A landscape with many valleys, sampled at points; each row gives a point and its height.
From any point a ball rolls to the lowest of the 2 points nearest to it. It stops when none of these is lower. Distance is the straight distance between rows; heights are no part of it.
(499) (h 8.63): [152  82 129 116 171 146 120 132 146 144 143 133 135 124 176 151 136 104
 160  93 123 136  82]
(179) (h 6.83): [157 151 105 138 131 116  81 118 156 100 109 145 170  75 164 134 144  63
 126 168 183 109 114]
(74) (h 7.14): [151 133  98 122 100 111  92 112 151 130 127 166 156 102 113 111 158 126
 132 139 145 133 127]
(455) (h 4.40): [149 133 156 177 122 142  99 151 172 156 151 188 132 116 147 159 133 112
 175 175 132 105 169]
(87) (h 4.24): [150  68 156  81  90 127 100 106 106 209 117 137 118  77 149 187 127 111
 140 101 168 150 104]
(231) (h 7.48): [ 96 153 134 131  96 130  87 113 169 140 111 162 147 121 146 134 110 153
 130 170 200 135 134]
(857) (h 5.90): [174 126 108 171 100 124 116 178 175  87 130 121  89 160 153 146 129 119
 125 148 118 116 129]
(951) (h 4.42): [100 111 136 164 113 137 121 121 146 202 142 176 119 156 161 142  87 162
 107 159 123 135 174]
(216) (h 1.91): [140 134 120 139 144 161 210  99 199 145 123 157  85 104  59 140 115 121
 117 151 117 134 146]
(58) (h 2.60): [147 113 122 134 190 151 175 121 145 106 128 120  98 144  87 145 131  84
 110 160  95 124 141]
(918) (h 7.57): [ 96 142 164 166 141 128 143 121  52 144 119 130 150 132 123 123 144 114
 165 152 134 123 105]
(748) (h 4.41): [ 46 155 107 136 157 135 140  73 113 135 102 161 123 133  64 116 127 110
 104 165 136 115 163]
(803) (h 5.02): [ 64 163 122 173 167 131 182 176 121 107 132 114 135 123 124  92 120 147
 125 132  75 101  98]
(307) (h 4.01): [164  93 122  55  74 129 115 140  97 143  98 113 210 144 151 135 144 180
 107  76 113 160  85]
(237) (h 7.31): [150 128 125 190 145 120 116 106 147 112  73 107 112 176  90  96 121  67
  88 167  86 180 126]
(149) (h 2.75): [111 128 130 149 165 133 105 156  94  93 148 123  89  76 118  95 120 140
 178 135 170 141 211]
(180) (h 0.99): [166 134  99 122 124 126 174 103 172 127 134 118 151 118  96  64 135 171
 115  97 107 177 142]
(302) (h 7.45): [103 127  76  92 100 119 122 137 148 123 135 123  97 179 112 101 112 164
  96 139 168 103 103]
(64) (h 2.47): [111 138 155 152  87 125 116  85 148 143 119 157  70 166 115 164 127 127
 145 100 154 118 179]
(576) (h 1.75): [102 131 112 124  80 101  99 193 106  75 152 129 137 146 118 137 161 143
 115 159 120 106 163]
(2) (h 2.53): [155 121  88  91 155 127  93 101 109 129 135 122 177 144  54 113 177  65
 100 171 105 139 126]
(913) (h 7.37): [159 150 114 186 124 117 100 128 146 155  86 106  59 116  71  98 103  95
 121 179 134  95 128]
(289) (h 8.38): [139  87 137 140 150 151 189 124  85 146 130 136 173 141 177 136 140 108
 139 110  74 164  62]
(684) (h 3.64): [134  91 123  85 101 114 142  88 140 150 104 163 157  34 170 158 133 112
 108 113 173 163  75]
(170) (h 3.01): [143 128 170 153 106 128 153  60 121 127 117 148 100 132 169 131 130 116
 163  98 198 136 128]
(621) (h 6.46): [178 177 159 158 105 133 122 146 149 111 100  91 111 179 149 148 108 105
 115 180 141  94  83]
(759) (h 3.26): [174 150 183 177  83 129 105 162  95 160 134 114 111 155 123 128 128 138
 169 148 138  99 151]
(994) (h 3.75): [ 81 118  89 122 154 135 116 142 126  87 114 111  90 136  75 103 171 117
 141 138 139 151 107]
(535) (h 1.34): [108 153 142  65  97 132 195 113 107 138 152 120 125 121 100 129 143 176
 125  53 140  94 146]
(865) (h 5.50): [120 137 149 150 156 152 146 171 109  59 144 126 150 177 198 140 132 121
 156 126 121 111 127]
(223) (h 5.98): [158 158 144 158 121  84  87  96  91 106 106  64 103 102 125 106 142  93
 152 102 153  97 119]
(365) (h 3.25): [148 110 131 179 175 154 135 115  99 112 119 126  61 172 107 110 120  72
 111 140 122 101 182]
(146) (h 2.01): [134 152 151  91 123 129 145 165 171 157 109 108 157  59  89  98 130 194
 177  96 145 184 135]
(549) (h 2.34): [153 128 162 100  95 121  99  69 177 203 109 125 175 159 131 167 138 138
 122  62  86 143  91]
(489) (h 6.37): [ 69 117 123 162 104  98  96 103 132 165  99 119 109 137 133 142  89 131
  94 119  57 149  94]
(732) (h 4.39): [172  80 142  99  83 126 108 170 155 149  90  86 165 166 135 144 132 193
 149  73 125 201 103]
(753) (h 1.82): [108 142 101  96 132  88 161 122 100 149 158 119  91  77 117  86 126 162
 116  89 156  93 123]
(695) (h 1.90): [108  93  87 111 101 103 123 162  85 104 142 110 101 133 159 130 100 104
  47 141  80 108  80]
(315) (h 7.20): [140 154 140 182 148 133 100 115 123 119 101 158 144 133 135 100 154  72
 178 166 172 100  93]
(714) (h 4.87): [ 60 153 147 101 137 125 138  67 107 103 125 123 140 105  81 143 146 141
 147 127 151 156 198]
(59) (h 5.20): [133 129 137 112 122 140 114 183 129  84 159 118 183 130 192 151 135 150
 197 101  95  95 104]
(21) (h 1.86): [130 121 157 131  96 147 145 127 137 101 125 129  97 183  81 157 175 149
 164  97 116 151 145]
(898) (h 8.12): [112 102 132 135 135 138 153 139 118 128 123 162 215  82 167 150 124 108
 122 174  88 168  94]
(599) (h 6.85): [120 132 126 215 122  97 106 119 143 183  94 144  94 154 101  91 114  98
 112 149  79 130 101]
(671) (h 5.12): [129 122 147  77 110 151 168 129 132 119 166 186 117  99 147 162 140 134
 148 118 206 138 166]
(798) (h 4.04): [146 107 132 162  94 135  99 168 150 143 162 163 123 130 214 165  78 136
 133 159 110 119 185]
(57) (h 5.49): [169 124 142  84 119 150 145 136 169  77 140 155 161 142 148 163 162 124
 157 135 185 138 109]
(476) (h 3.83): [105 165 106 173 168 148 173 112  81 123 104 176 143 146 102  54 123  98
 108 183 141 105 139]
(215) (h 4.00): [107 138 154 197 147 123 149 124 133 133 118 130  42 128 147 146  89  65
  89 124  94  96 139]
(495) (h 1.40): [169 150 122  77 123 129 147 120 146 162 126 109 156 110  34  83 159 182
 141 104 135 142 150]
(902) (h 2.28): [ 94  96  90  82 165 111 154  85 118 130 162 136  86 101 134 109 118 103
  89  79 123 125 128]
(12) (h 1.50): [120 160 116 122 147 142 181 148 146 122 145 134 116 160 162 123 107 152
 133 118 149  62  54]
(995) (h 5.97): [ 91 152 119 135 111 109  85 123 151 155 109 104 180 110 153 130  70 175
 100 135  80 154 133]
(104) (h 4.62): [140 119 121 183 177 126 109 141 145 135 129 158  98  92 164 136  90  51
  80 159  77 106 133]
(666) (h 5.39): [158 100 125 156 132 130 134 153 127 128 163 127 153  30 186 147 122 111
 159 110  89 125 143]
(840) (h 3.59): [120 106 141 110 165 156 138 126  87 153 178 106 123 181 157 147  90 161
 112  99 126 146 182]
(139) (h 5.89): [104 129 121 118 142 151 142 137 134  38 137 148 131 153 154 158 154  93
 121 171 172 138 138]
(368) (h 2.68): [146 116 106 113 109 105 127 148  45 136 151 119 100 147 143  95 130 119
  81 156 141  77 107]
(418) (h 4.44): [ 55 135 133 116 166 149 165 157 126 112 127 131 136 117 105 126 132 177
 145 147 144 146 118]
(938) (h 6.41): [143 156 114 116 190 106  91 111 141  71 113  88 123  78 133 127 139  75
 132 122 150 104  88]
(916) (h 3.29): [138 181 117 148 136 115 169 125  64 141 127 132 116 126 120  85 116 112
  99 183 142  48 135]
(360) (h 5.24): [ 88 171 160 133 121 128 103 122 130 100 115 108 137 136 108 155 108 134
 117 175 135 142 224]
(345) (h 7.01): [161 141 110 105 137 119 104 110 156 133 116  98 102 170 108 134 114  98
  97 156 152  80  77]
(241) (h 2.00): [155 126 124 121 111 162 138 130 174 129 111 131  98 154  78  77 132 210
 189 105 189 147 150]
(177) (h 3.03): [130  99 112  60 132 123 126 103 138 129 124 121 135 149  51 125 179  93
 116  99  97 161  77]
(811) (h 4.71): [135  94 129  80  95 131 105 124 163 176 159 182 106  89 138 187 138 115
 119 106 150 116 147]
(978) (h 7.87): [ 81 133 156 161 124 134 155 152  77 114 142 167 179  90 175 137 118 138
 172 164 116 163 141]
(592) (h 4.83): [148 109 136 115  99 134 126 171 156 107 105  82 176 127 151 152 145 172
 171  71  61 148  75]
(696) (h 0.75): [124 139 132 117 101 130 189 113 127  97 173 138 112 150 153 148 121 130
  98  95 112  84 124]
(79) (h 5.66): [172 129 155 122 131 112 106 127  99 146 139  89 138  54 160 113 132 124
 183  90 141 126 125]
(273) (h 1.13): [112  74 108 123  81 111  92 174  84 100 136 130 144 117 148 165 151 120
 103 148  75 132 107]
(926) (h 2.91): [152 150 139 116 140 105  65 109  89 138 135  89 179 149  87 130 168 111
 130 127  94  91 139]
(428) (h 5.07): [135  93 111 168 176 120 134 135 104 172 155 147 115  65 147 111 105 100
 120 140  95 139 140]
(664) (h 2.19): [103 157 109 129 133 124 101 175 128 138 146 129 135 117 206 137  84 165
 134 130 136  68  72]
(754) (h 8.84): [141 119 121  66 147 149 107 122 164 121 143 132 162 135 179 122 122 161
 186  39 163 122 103]
(68) (h 2.93): [107 108 103  53 133 113 136 116 132 112 122 120 106  53 116 160 139  95
  94  96 154 143  75]
(471) (h 2.59): [152 151 146 149 133 141 162 119 149 147 115 119  99 125 121  94  99 159
 166 133 176 125 126]
(82) (h 4.52): [ 82 110 125 115 127 143 140 133  82 166 167 186 145 129 150 161 117 120
  85 176 117 132 156]
(855) (h 5.63): [114 174 139 126 108 111  95 121 122 133 103  61 164 163  95 131 100 180
 105 155 117 160 149]
(486) (h 7.73): [154 132 101 171 163 102 102 147 143  72  95  71 130 147 100  83 145  80
  97 153  90 126  91]
(813) (h 3.58): [160 103 140  47  95 122 157 114 132 165 105 126 170 136  97 111 174 145
 101  61 140 176  73]
(317) (h 1.14): [106 112 157 125 153 162 194 119 187 139 132 149  94 151  74 169 144 165
 145 104  87 164 148]
(160) (h 3.23): [122 109 100 151 182 134 158 104  99  72 110 110  99  85  80  80 141 104
 143 141 145 156 174]
(615) (h 1.96): [141 135 136  98 116 128  83 102 173 175 120 103 121 161  66 127 140 166
 127  79 109 132 126]
(815) (h 5.48): [129 149  88 164 148 124 142 163 150  96 140 124 104 121 138  96  96 140
  96 142 116 101 152]
(363) (h 2.27): [107 116 112 126 118 103  48 170 103 100 142 105 110 114 133 122 128 155
 141 126 149 141 171]
(283) (h 4.03): [ 78 123 118 120 173 145 114 145  88 137 150 125 109 186 127 134 104 120
  78 169  95 121 182]
(475) (h 1.44): [136 127 123 108  90 114 124 104 181 111 111 135 142 144 125  95 144 187
 142  66 168 188 141]
(396) (h 3.68): [165 128 165 147  71 139 145 152 108 129 148 135 146 155 179 147 114 166
 143 146 115 133 157]
(260) (h 3.24): [131 131 146 105 159 124 107  70  71 144 132  99 149 201 119 128 127 126
 110  86 105 112 157]

For each start below, name the point where the ball stops.
(489) -> (273)
(345) -> (273)
(57) -> (696)
(938) -> (317)
(59) -> (2)

Call two points neighbours if one is among the 2 nearest of the other. Go from one point of each pair to the other, from neighbour to neighbour, staying as low as possible. Name the highest point that can't be avoided.
(317) / (696) -> (59)
(180) / (317) -> (170)
(180) / (2) -> (813)
